Each row is a point on a tangle of strands that fork, close into loops and nearly touch. The rows are in no order.
Two points are linked if the straight distance between their rows is under 126. Some points are linked to none.
Q761: [-22 -26  10 -14  26  -5 -19  10  25 -12  -8 -11 -47  21  52  48 -12  48
  24 -11  -7  -2  -7  11  17]
Q734: [  8   7  -8   8  43  58 -43  67  41  30 -38 -27 -13  10  25   4  43  11
 -20  37 -21  13  35 -19  14]
Q305: [ 41 -27 -14  14  -6  17 -35 -51 -31  11  60 -29  24  11 -10  41  49 -14
 -24  40  -7  -8   8  20 -50]
Q900: [ 11   7   0  26  26  48  31  -2  21  27  13 -44  -1  41  14  40   7 -15
 -30 -14 -31 -27  38  29 -38]
Q443: [ 25 -43  -1 -71  11 -37 -66  -5 -24  21  23  12 -30 -40 -30  12   7  36
  50  45  41  26 -44  16  41]
Q337: [ -12   15  -12  -23   19   -1    3 -107  -40   -3    6   14   47  -17
  -10   48  -37   11    2  -14   -2  -16   -7   29  -46]
Q295: [ -1 -20 -27 -14 -52 -70 -23 -74 -27 -29  43  18  14 -58 -12  29 -20  13
  46  12  39 -10  -2 -11  -7]
Q567: [-37 -12 -18  88 -18  14   5 -63   8 -20  22  26  53   7  -7  13  -1  15
   1  -6  12 -21 -50 -34 -29]
Q124: [ 32  53   4 -54  51  30  13  10   0  46 -14 -22   1  21  -7 -15  -9 -34
 -25   2 -58  -2  46  73 -43]
Q66: [ 37 -10 -13   3 -56 -40  -5  46   1 -35  45 -39 -38  39  28 -20  22  41
   2  42 -32  40 -50  27  22]
Q731: [-19   8  39  -4 -40 -44 -17  40 -32   3   5   4 -36 -30 -23 -18 -37 -31
  39 -41  67  -6  16 -28  39]
Q992: [-18  13 -37  -8  18  69  25  -5  30  -8 -32 -13  -7  24   2  40  43 -32
 -43  -3 -13 -49  35  22 -18]
Q475: [ 12 -20 -38  40  49  59 -25  65  59  12   5 -49  -3  40  29  48  36  34
  -6  19 -11   3  -5  10   2]
Q502: [-44  15  25 -45  -6  49  36 -99 -38 -12 -36  16   9  14  43  28  -2 -17
 -54  -7 -29 -30 -10  28 -61]
Q559: [ 19 -20  84  10   3  -5  22 -56 -36  24  17   5  29   6 -37   9 -13 -14
 -19  -7 -23  23  24 -18 -17]
Q473: [-23  29  15  46  22  85  27  27  46  30  27   4  -1  33  -8  -6 -24 -11
  13 -26  -3  -2 -27  33  21]
Q724: [ -3  35 -12  31  50 -18 -20  17   2  14 -49   9  66   4  -7 -32  11   5
 -16 -13 -27  -4  26 -25 -24]
Q60: [ 12   0 -35  19  11  28 -29  61  33   1  44 -53 -37  -1  61  42  40   1
   6  15 -14  -4  39  32  14]
Q862: [ -62    1   34   -4  -24   38    5 -102  -32  -26  -30   25    7   21
   51   24    9   29  -26   25  -18  -32  -53   17  -28]
Q225: [-75  26  19 -22 -10 -18 -35 -71 -30 -15 -20   7 -25  33  13  -6   0  11
  -5 -22  33 -22 -41   2  16]
Q642: [ 24  13  47 -43  14  12  -6  11 -19  25  -3  27   7 -47 -19 -50  -6 -13
  17  17  -6  35  18 -11  28]
Q604: [-19 -24 -12 -65 -61 -64  34 -56 -36 -69 -22  31 -18 -47  20  -4 -18  14
  10  -8   4  -7   7   2  19]
Q545: [  8 -10   7 -26   6 -45  69 -21 -34 -23 -45  39  43 -14 -51  28 -68  15
   7 -51  -4  23   6 -26  -9]
Q480: [ 70 -12  31   2 -13 -16  -1  94  -2  22  34 -40 -25   4   8   5   1 -29
 -16   0 -23  24  56  15   1]
Q155: [  1  21 -46   6  27 -32 -22   5  36   2  29  -6  13  -1  21  -6 -39  30
  26  25 -16  15 -56  29 -12]
Q442: [  9  46  16  19  33  94 -34 -39   9  43  35   1  12  -2  31  -7  19 -29
  -4  51 -33   3 -30  59 -34]
Q262: [  0  17  47  42  31  66 -27  -2   1  55 -40  -6  43  40   5   6  57 -12
 -53  29 -25   6   1 -22 -33]
Q332: [-16 -10 -20 -80 -26 -61   7  12 -19 -57 -38  25 -55 -18  33 -20   3  22
  11  -8  14  -5  18   1  25]
Q90: [ 30  -8   1 -53  -8  50  73 -62 -17 -12 -15  17  25   0 -56  29   6 -13
 -27  -7 -24 -11  17  13 -26]
Q769: [-36   5  55 -40  30  23  26 -44 -12  23  20   7 -31  14  -6  37 -45 -19
  14 -30  15   6  20  16  10]
Q187: [ 39   9  18 -14 -35 -25  11 -18 -21 -26  48 -27  -8  -7  42 -16  -1  -5
 -13  26 -68  12   8  48 -20]
Q887: [ 12  12  33 -14  50  47 -80  37  17  57 -19 -18 -26  15  47  -4  37  33
  -1  33 -27  38   6  -9  52]
Q629: [-10  29 -20  55  -2  14  22 -36  23   1  47  -6  44 -19  23   1 -35 -31
   6  -5 -33 -28   0  14 -36]
Q231: [-31  -7  37 -37  23  34  11 -32  12  13  -1   8 -36  51  28  33 -34  32
  20  -2 -17   6 -36  19  23]
Q451: [-43  -1 -31   6  55  27 -48 -79   7   4 -31  22  48  -6  37  21   7  13
   3  28  -1 -17 -28  -8 -29]
Q588: [  5   6  72  -5 -15  -7  -8 -29 -55  28  17 -15 -27  -5  -2  -5  15 -32
 -11 -12  -7   0  56 -12   5]
Q87: [ -7  21  -5  77  15 -18  17  -5  19  -9  35 -10  16 -36  55  17 -19 -41
   7 -16 -42 -29  63  -9 -19]
Q551: [-24  10 -43   2 -63   3 -35 -63 -10 -43  34  12  -9 -14  11 -36  56   7
  11  60  36   0 -73  27  14]
Q540: [-23 -24  23 -14  53  57  26 -44  30  31   0   9   0 -31 -14  41 -37 -37
  20 -11  11 -14  50  -8   5]
Q152: [-27  38  -6   4   8  60  38  73  51   0 -35  -3 -34 -22  38 -32  22 -40
 -12 -30  -1 -26  52  -5  48]
Q93: [-54  55 -38  -4   2  10  -9 -44  -2  -7   9  36  13  -3 -32 -39 -26  -2
  18 -14  53  -3 -73  17  -5]
Q835: [ 24 -31 -69  16  35   0   8  73  58  -6 -26 -17  17  27   9  27  14  48
  -7   8 -26   9 -13   1  -6]
Q708: [ 13 -42  42  18 -19  77 -17 -10 -11   3   8  -1 -22  55   0   0  77  24
 -31  44 -17  20 -41   2  26]
Q153: [ 52 -11  54 -13  31   9   3 -11 -24  48  16  -5  46  17 -31  -7   4  -3
 -19  34 -50  27   2  11 -31]
Q463: [ -8  -4 -30 -49  36 -39 -14   4 -20  -9 -35 -27 -42 -10  13  44  16 -36
 -21 -22  14 -33  73 -11 -37]
Q756: [-11 -43  23   3 -20 -34   1  24  38 -19 -12  23  -5 -33  21 -23 -51  40
  38  -4  -4  18 -19 -43  42]
Q823: [ 29  18 -79   0   8 -12  -5  45  47 -24  20  12  22 -30 -25 -38  -8  24
  34  46  -4  37 -52  15  -2]
Q814: [ 15  34 -11  33  65   8   2  -2  25  35 -33   2  73 -15  15   3  -7 -36
 -26  -6 -59 -10  61  -1 -57]
Q829: [ 18 -16  37  32 -64 -58  20  28 -29 -33  15   7  -6 -49  18 -35   4 -39
 -13 -21  -2  -5  52 -43   7]
Q801: [ 16 -19 -17  -5 -44 -25 -28 -17 -10 -24  34   7 -10 -48  20 -38  30   3
  21  74   1  14 -29   8  30]
Q785: [ -2  10 -11 -30  23  58  31  54  54  20  -9   6 -36 -47  -1  12 -18 -63
   6 -19   0 -27  80  19  12]
Q946: [ 55  18 -15 -69  61  33  -5  40  20  39   3 -11 -10   3 -31   2  -5 -25
  -1  17 -19  10  44  47  -5]
Q539: [-30 -43   9  15 -41  81  32 -52  -8 -27  18   9 -30  25 -40  30  36   4
 -11  -1  44 -21 -19 -20   4]
Q824: [ 28  28   5  20   7 -13   9 -31 -45  26   9 -28  38  69 -12  14  12 -18
 -56 -20 -25 -12 -12  18 -74]
Q693: [ 24  14 -20  63 -26  29  48  82  74 -21  -9 -27  19   7  30 -34  21  31
 -16   6 -60   7 -12   8  29]
Q550: [ 11 -31   5  37 -48  63  -7  -4  -8 -18  18   7  -1  20 -23 -35  71  27
 -20  49  11  19 -82 -25  32]
Q613: [ -6 -50  -1 -28   2 -21  29  79  45 -31 -29   5 -46   7  55  50 -31  33
  14  -3 -16   2  24  -8  33]
Q839: [-15  30  30  72  24  65 -98  18  -1  55   7 -10  30  18  14 -39  55  -4
 -12  28   1  20 -40 -12  27]
Q86: [ -17   27  -22  -18   14   32   -6 -104  -13   -3   32   41   32  -59
  -15    2  -23  -24   19   13   10    5  -27   32  -24]
Q803: [-10  -6  64 -17 -16  -5 -64 -42 -46  27  23   1 -27  -7  18 -14  48  -6
  10  27  -2 -12  25  -3  32]
Q674: [-19  34 -49  26 -30  21 -38  -2 -16 -17  33 -17 -11  25  26 -27  74  13
 -17  38   7  -5 -61  35  -9]
Q77: [ 20 -33  42  10 -15  52 -12 -31 -20  25  64  16 -10  -6 -62 -17   7   3
  24   1  46  32 -61  -1  43]
Q14: [-16  50 -24  43  47  63 -63  36  12  57   0 -16  19   2 -21 -20  41 -19
 -11   5  34   0  -6   3   2]
Q670: [-11  -5 -21 -54  38 -14 -78   9  -9  30  29  -6 -35 -41  -6   9  -4 -10
  49  23  59   4   5   8  32]
Q516: [ 16 -14 -27  18  -1 -61  34  26  22 -43  14  10   8 -49  40  23 -28 -18
   5 -21 -29 -11  54 -14 -22]
Q526: [ 18  15  33  -8  12  35   2  49  -3  65 -32 -38 -23  61 -64  -9  32 -34
 -40 -36  11  10  40 -14 -16]
Q450: [-17  13  53   9   0  60  46  35  72   2  -3  13  -9 -16  56 -36 -35   6
  22  19 -46  28  -5  -1  73]
Q148: [ 49 -25   0  26 -45 -22  -5 -68 -23 -20  40  28  54 -24 -42 -27  16  28
   1  55  -8  34 -70  -5  -9]
Q932: [  8 -29  -3  31 -20 -18  -4   0  13 -25  10  15  20 -18 -22 -37   5  27
  10   4  17  24 -39 -55  38]
Q171: [-14   4  41  42 -35 -75 -73  16 -25  25  50 -19 -12  32  26 -17   1  38
  34  -9  27  -4 -46   7  44]
Q201: [ -28   44  -30   45  -46 -104  -26    5    8  -38   20  -16    7  -20
   77  -43    0    2   15   13   -4  -12  -19    1    7]
Q474: [-17 -16 -28   6 -13  -8 -53 -84  -3 -29 -19  18  26 -28  48  24  45  34
  -5  66   2 -18 -35  -7 -23]
Q549: [ 14   5  -3 -19 -11  -5 -47  61 -18  18  -8 -14 -17  38 -47 -58  41  13
 -12 -15  30  26 -35  -2  29]
Q687: [-25 -35  38 -53   3 -44 -21 -68 -52   7 -44  31   5   2 -50  21 -25  41
  20  -4  38  13  -7 -38  12]
Q864: [ 35   1  21  -8 -51 -41   8 -78 -25 -25  31   3  30 -17  15 -21  -6  25
  -7  57 -62  23 -48  33 -15]
Q599: [ 13 -24 -37 -35 -33 -35 -22 -57   2 -49  -1  15  22 -47  24  -3  55  19
   3  78 -26  11 -19  -4  -2]
Q398: [-35 -12  22 -54   8   4  32 -32 -24   4  -7  -4 -72  10 -27  35 -32 -22
  14 -49  53 -23  44 -11  18]
Q675: [ 11  28  73  31 -16 -11 -17   6 -10  17  -2   0  18 -45  56 -54   3 -42
  10   9 -47  13  55 -34  29]
Q123: [-59   3  20   8 -19 -14 -13 -79   1 -14  16  40  -9 -31   8  -7 -52  20
  57 -11  46  -5 -50 -13  55]
Q978: [-17  43  10  12 -29  -4  33  31  26 -14  -7 -24   6  50  74 -47  -6  30
  -8  16 -61  22 -51  34   5]
Q517: [  0 -38  18 -25   5  17  -1  49 -12   7 -35 -26 -49  26 -10  22  61   3
 -23  -5   8  -2  48 -30  22]
Q644: [  2 -24 -51  28 -23 -35 -22  36  29 -29  52  -9  -6 -51  36  10 -19  -2
  42  21  23 -14  -6 -20  20]
Q166: [ 20  22  11   4  52  38 -29  -3  21  37  44 -24  -2  -3  59   9  -6 -19
   5  38 -60   5  24  56 -18]
Q253: [ 11  12 -13 -51  17   0  43  33  -1   7 -38  10 -10 -68 -12  18 -22 -67
   3 -26  17 -16 102  -9   1]
Q154: [-15   4  11  54  40  -7  45  -8  -2  59 -20  -1  42 -19 -57  29 -47 -47
  -3 -61  37 -15  48 -39 -10]
Q677: [  8 -39   8   7   6  44 -32  15  13  21  43 -28 -44  12  -3  35  30  12
  18  32  25   8  -7 -12  54]
Q987: [ 30  23  25  -7  43 -11  -5 -40 -26  38  -5  11  51 -41   2 -24 -15 -29
  -7  15 -54  16  44  19 -44]
Q257: [-23  16   0  -1  47 -35  27 -10   6  24 -35   4  30 -19 -26  30 -75 -44
   7 -60   3 -23  50 -20 -33]
Q209: [ 32 -19   8  33 -19  -2  27  65  -7   3  30 -24  -5  61 -58 -28 -23  10
   1 -41  11  -2 -19   0   2]
Q129: [-17  39  18  34  17  92  11 -26   5  37  29  12  23  33 -16  10  -6 -23
  -9   4   4 -11 -34  32 -36]
Q299: [ -7 -33   6  10  72  34  -1 -27  28  54  -6  24  37  -9 -48  35 -42   3
  29   8  15   6   0 -19  -2]
Q556: [-12  31  15  19  27  73  22  64  14  45 -38 -46 -19  89 -22  18  35 -11
 -52 -32   3 -30  25  28   8]
Q181: [-29 -16  21  55  -3 -13  36  -1   8   2 -28  19  26 -22 -25 -18 -41  -6
   4 -67  32 -13  19 -60  13]
Q111: [-14  10 -40 -10  40  -5  -2  49   7  29 -17 -38 -47  34  -4  45   7 -25
  -8 -47  34 -38  50   6 -12]
Q505: [ -2  18  -1 -41 -11   5  40 -35   0 -25 -65  56  50 -34  -9 -40   0  -9
 -27  19 -40  10  -6 -22 -17]
Q220: [  7  45   8 -26 -24 -39  35   3  -5 -35   4 -10 -12  24  81 -24 -22   1
 -13  -4 -73  -1  -2  43  -6]
Q80: [ 60 -23 -37 -41  20 -29  48  63   6 -10   7 -30 -12  -2 -32  53 -21 -11
 -13 -22   0  -8  72  19 -36]
Q657: [ 61   3  -2   8 -27  12  57  10  -4 -12  39  -5  35 -29 -24 -10 -17 -34
 -10   0 -38   9  34   7 -18]
Q169: [-62 -19   9   1 -20 -28 -36 -53   0 -18  -9  22 -28  22 -14  -6   1  56
  31 -10  49  -8 -83  -6  42]
Q523: [ 18  42 -27 -58 -23 -62  -2 -23 -50 -20  21 -12   8  11 -15 -39 -16  -3
 -13 -10   0  10 -16  45 -30]
Q270: [  8  11   0  53  29 106 -14  34  30  49  23 -13   3   6 -30 -24  24 -27
  18   7  22  14   3   3  37]
Q179: [ -8   8 -14   8 -10  53 -29 -52 -21   8  23  41   1  -2 -49 -18  12   5
  22   6  60   9 -92  21  16]
Q330: [-16  49 -11  29 -38  36  -7   5  13 -28   1 -24 -14  67  58 -40  38   4
 -37  43 -35   4 -70  49 -25]
Q378: [ 45  -1 -61 -31 -15 -51  64  30 -12 -53   4  -4  -4 -29  14  36 -30 -30
 -12 -41 -22 -15  52  25 -39]
Q686: [ -5  -9  29  71 -45  31 -22  16 -14   3  -5  -1  22  62 -33 -39  47  40
 -30  -1   6  23 -63 -38  12]
Q635: [ 40  11  27  15 -39  -1  43  39   4  -9  -5  10  20 -47  32 -46   9 -39
 -16  -3 -49   1  71 -13  -1]
Q441: [ 12 -15  51 -28   3  39   8  36 -20  33  -8 -21 -66  55 -54   5  32 -15
 -10 -21  25   4  30  -3  29]
Q373: [-22  29  30  51 -41  48  20 -44 -34  -5  -6  18  53  51  -2 -38  13   2
 -58   6 -16   4 -78  17 -49]
Q745: [ -6  35   4 -30   0  40  38  61  40   2 -37  16 -32  -8  28 -52 -18 -15
  -1  -5 -43  16  20  20  38]
Q402: [-16  19 -20  81 -35 -72 -17  16  30 -25  71 -31   0 -47  87 -10 -23  -2
  40  26 -15  -4  -5  -8  15]
Q732: [ 39 -58 -45 -10  12 -10 -16  45  -4  -5  32 -28 -56  19 -64  42  15  11
   3  -7  54  -2  21 -19  -2]
Q738: [ -5 -11 -37  31  35 -35 -26  23  22  -6  32   2  23 -44 -11  19 -42  -5
  47 -12  37  -3  13 -11  -9]
Q580: [-10   4 -52 -45  14  32 -10 -32   0 -17 -23 -14 -31  -2   7  34  67 -27
 -36   3  17 -21  40   5 -40]
Q389: [-15 -17 -32  42  -6  39  16  36  20   0  27 -22 -25  67 -54  12  17   6
  -6 -32  51 -15 -32  -3  -4]
Q898: [-11   5 -31   2  42 -96 -57   0  -1   9  -4  -5  24  14  17   3 -34  54
  31   5  -2   5 -49  15 -10]
Q858: [ -6 -42  18 -25 -31  63  18 -53  -5 -33   9  12 -39  41   4  31  39  20
 -22  33  -1 -11 -34  16   1]
Q61: [ 28  19 -25  -9  18  32  53  61  58   2  11  12  16 -54 -18   2 -54 -41
  24  -6   2  -5  42  25  18]
Q739: [ -7  26  50  71 -26  23  19   5 -11  -6   0 -16  33  73 -18 -30  18   0
 -41 -30 -32  -2 -32 -13 -19]
Q840: [  1  21 -22 -29  25  -8  36 -42 -44   0 -20 -13  10  64 -39  33   7 -21
 -47 -46  -1 -22  15  28 -57]
Q957: [ 46   7 -25 -43   4 -10 -46  57  10   5  59 -20 -53 -30   3  -2 -13 -11
  45  20  34  26  -1  28  28]
Q857: [ 16  37 -50 -71  37 -32   6  12 -10   8 -45  19  26 -22 -26   4 -32  -4
  -2 -22 -11  10  22  19 -40]
Q651: [-66  24 -11 -11  10  22 -16 -74   4 -20  -6  47  -3 -56  10 -17 -19  -7
  38   4  37  -7 -33   9  12]
Q658: [-47 -43 -17   9   7 -18 -44 -36  -1   3 -41  19  -8 -16 -10  28  17  17
  21 -11  48 -22   8 -55  24]
Q537: [ 39  -1  -6  22 -22  37  72 -30   0  -7   6  16  62  -9 -65   3  -1 -19
 -36  -7 -40  -8   2   4 -37]
Q394: [ 14 -37  13 -20 -34 -52  -5 105  31 -36 -35  -7 -23 -10  56  -5  -7  35
   2  17 -38  13  13 -22  29]
Q246: [-10  -6  36 -41  -1 -87 -29   2 -51  -3  -4 -12 -36   2  39  36 -30   1
  10 -37  32 -16  39   5   8]
Q763: [ 46   4 -33 -65 -29 -89  26 -13 -58 -44   7  -5 -10   0  -6   7  -3 -11
 -28 -27 -16  -3  38  24 -42]
Q914: [-19 -25 -56 -44 -20 -42  23 -27 -29 -43  20   8 -37 -10 -57  34 -24  14
  23 -49  56 -16 -14   7 -11]
Q709: [ -6 -44  36  36 -11 -33  42  38  25  -9 -49  38  32 -36   6 -10 -65  24
  19 -26  -6  17  24 -71  22]
Q276: [-25  20  51  27  -7 -64  -2 -38 -16 -12 -35  18  26  31  52 -28 -18  43
  -5  -2 -45   9 -42 -21  -7]
Q860: [ 52 -12 -52 -12  11  30   8  15  25  -2  16  15  35   2 -68 -25   5   4
 -10  36   3  21 -34  14 -20]
Q847: [-18  -7  23  55 -25  29  13  -9  -6   9  -1  20  24 -13 -37 -37   6 -11
   5 -15  16  12   2 -55  14]
Q303: [  4 -26 -17  19 -33  32  52 -32  32 -48   8  27   2 -39  19  -5   5   1
   6  28 -34  -5  -1 -14   9]
Q995: [-24 -15   5 -40  28 -14   1 -15  17 -19 -78  28  -5   2  51  -1  16  13
 -25  -8 -32 -12  20 -32  10]
Q186: [ -2  28 -11 -61  27 -12  30 -39 -25  12 -25  14  13 -46 -32  19 -40 -49
  -5 -42  16  -9  64   9 -27]
Q490: [ 32 -28 -21  -8  45  52  -7  -5  44  20  -6  11  34  -6 -25  26  10  20
  16  42  -1  11 -13  -8  -8]
Q416: [  5  -2  24   8 -71 -88 -13  38 -29 -36  25  10 -25 -56  18 -31 -38 -14
  23 -25  44   1  19 -31  17]
Q426: [ 14  11  15 -51  19  54  39 -35  -8  34 -36   8  20  14 -92   0  13 -36
 -30 -10  23  -6  37  -3 -37]
Q195: [ -1 -61 -21 -21 -39 -10   8 -32 -22 -38  40   1 -36 -13 -60  17 -13  25
  42 -12  58  -1 -29 -21  30]
Q404: [ 45 -41  -9 -36  10 -45   8  74   4   7  29 -29 -43  30 -32  50 -31  11
  12 -24  23  11  26   9 -21]
Q446: [ 32   5  50  15  26   7  29  51  13  38  18 -44 -14  24  22  36 -22 -24
 -10 -20 -40   1  68  17  -1]
Q399: [  2   0   1 -46 -15  10  -3 -34 -39  -9 -21  38  -1 -18 -27 -38  22   8
 -15  17   0  12  -9  -6  -3]
Q367: [-26 -45   4  -7  28  -6 -32  29  14  12 -65  21 -12   2 -25   3   6  27
   8 -16  36  18   6 -74  36]
Q365: [ -4 -24 -14 -26 -32 -66  63 -38 -27 -58 -40  42  22 -54  10  11 -54  11
   5 -45  -4   4  16 -22  -6]
Q748: [-14  22  49  14  27  20 -72  -9 -14  43  -7   5  -5   8  20 -31  41   6
   7  37  -1  10 -12  -2  29]
Q35: [-17 -46  22 -12   4 -26 -55 -56 -36  31  -7   4 -19 -37 -43  42 -11   9
  36   4  79   2  17 -44  28]
Q319: [ 36 -41  13 -72 -18  12  70  11  15 -31 -42  31  -7 -26   0   2 -21  12
  -1   6 -35  27  23  -2  13]
Q339: [ 33 -53 -25  46  -2 -23 -27 -26 -19  -8  32 -24  35 -13  -8  43  45  13
  -4  16  -7  -8  20 -34 -37]
Q387: [ 30 -34  -7  -8 -33 -53  -2  65  25 -28 -16 -21  -1  25  20 -17   7  64
   6  39 -36  53 -36 -16  25]
Q422: [ -8  24  -1 -56   7 -56   1 -34 -33  -4  12   2  -3  -2 -22 -12 -60   9
  31 -16  12  11 -24  31   4]
Q29: [ 62 -20  31 -55  27  25   4  48   4  42  -6   7 -22 -21 -64 -23  -3 -26
  12  21   9  38  33  -2  24]
Q421: [-23 -59 -16  19  -6  10  27  11  12 -20 -33 -16 -43  33   4  50  60  -2
 -42 -35  11 -45  37 -56   4]
Q765: [ 19 -20 -48  27  15   0  25  64  37   1  11   7   6 -33 -55   4 -53 -29
  34 -31  47   0  30 -19  -3]
Q287: [ 24 -16 -16   5 -30  42  26 -44 -11 -36  48 -15   2  30   4  40  26   9
 -26  22 -16 -13 -30  40 -38]
Q561: [-29   7 -13  59  32   6  16  36  78   0 -55   9  49  16  57 -16  -1  33
  -7   6 -47   8 -12 -31   2]
Q816: [-66   2   8  49   1  21 -24 -79 -17 -15 -17  23  45  18  31  30  -8  27
 -13   7  19 -33 -59  -3 -34]
Q272: [-75  47 -22   0 -20 -56 -20 -83 -42 -31 -19  16  -4  14  30  -6   0   8
 -12 -36  21 -44 -34  36 -31]
Q28: [ 10   2 -22  12   2 -60   6  83  -1 -16 -29  -5 -11  16  -9 -15 -13  -4
  -3 -55  20  -7  36 -23  -6]
Q117: [-42  48  12  42 -47 -63 -36 -26  -8 -17  -6  -8  15  23  70 -48   8  21
  -4  11 -15 -17 -57  12  -1]
Q88: [-34   2 -19  12 -38 -67 -56   4  -9  -8  21 -22 -42  45  18 -12  28  60
  31  -9  39  -5 -83   8  41]
Q799: [-17  11 -53 -24   9 -43  39 -21 -29 -15  -2 -27 -14  37 -40  52 -28 -10
  -5 -66  45 -31   5  15 -43]
Q55: [-39  27 -20 -43   9  50  49 -55   3 -30 -58  48  39 -17  24   5   7 -13
 -35  10 -34 -26 -16  21 -41]
Q445: [-48  -3  65  54 -15 -12 -18 -55  -3   9  41   5  -1 -34  29  -9 -35  -7
  46 -10  20 -10 -11 -31  37]
Q846: [ 75 -15  32  25  10 -13 -22  74   5  25  33 -22  13 -20  13 -11  14   3
   0  43 -38  41  24 -20   7]
Q737: [ -2  22  21 -63 -15 -20  21  46   1 -21 -47   8 -42 -25  40 -34 -17 -15
   2 -16   6  12  38   3  24]
Q650: [ 26  23  14 -29  30  25  64  10  -3  51 -48 -21  -5  26 -72  22  -1 -61
 -42 -47  17 -10  63   7 -27]
Q121: [-27   5  33  -9   5 -15  17  43 -18  16 -16   4 -64   1 -16   3 -33 -53
  11 -60  61 -10  58 -27  29]
Q183: [ 33  -4   7  16 -35  27 -22  39 -22  29  50 -10 -27   5 -57 -46  42  -7
  16   9  47  31 -29  -3  51]
Q393: [ -2  15 -45  38  37 -12 -28  60  43  14 -61  -5  43  27  19 -12  29  47
 -25   3 -34   3 -15  -8 -18]
Q741: [ 41  19 -49 -42 -30 -77 -32  71 -21 -20  39 -10 -28 -20 -14 -34 -26  11
  32  19  23  25 -28  37   4]
Q40: [  8 -66  16 -37   7 -19 -28  63  -3  -3 -27  -2 -45 -16 -11  15  13  17
  18   8  40  10  22 -47  48]
Q130: [-17  22  13  25  -7 -95 -77 -26 -43  32  20  -5  15  20   5  -6 -14  43
  22   9  16 -16 -38  18   0]
Q555: [  4  37  19  23 -13  35 -28 -28 -56   9  12  -6  32  46  16 -14  36 -18
 -63  35 -31 -11 -38  41 -68]
Q27: [ -9  67 -11  -4   2 -40 -32  63  14   5  -6  -8 -13  -9  29 -81 -27   0
  22  -4   4  28 -27  25  33]
Q78: [-41  10 -20  34  20  73  38  52  41  17 -31 -12 -19  75 -39  31  17 -10
 -32 -47  38 -56  -3   5   9]
Q112: [  2 -49   0  56   0  20   1  -2   6 -12  18 -25  -7  22   0  51  64   5
 -21  11   1 -25  41 -46 -18]
Q11: [-26  -3 -18  86  18  37  29 -34  33  -5  -7  18  72 -25  17  19  -2 -22
  -4  10 -21 -25   1 -33 -30]
Q341: [ 24 -13   3 -48 -36 -84 -21  22 -18 -24  25  -5 -41  -4   2   1 -46  30
  48   1  20  16 -25  24  21]
Q211: [ -5  30 -19  37  25  -2  28  86  77  -8 -38  -8  37 -14  72 -31 -13  20
   0  22 -76  26  -5   7  25]

How many points has the smallest loop of links through each point below? Write 0 if it is on no loop.
Q835 | 13
Q932 | 5
Q78 | 0
Q257 | 0
Q29 | 0

A piece is all that can be reached along the links. How many separate loops has the piece of each point below (a circle has one, a figure eight two, a Y none), and how many tips (points with one link)?
Q123 | loops 0, tips 10
Q148 | loops 0, tips 4
Q253 | loops 1, tips 4
Q14 | loops 1, tips 3
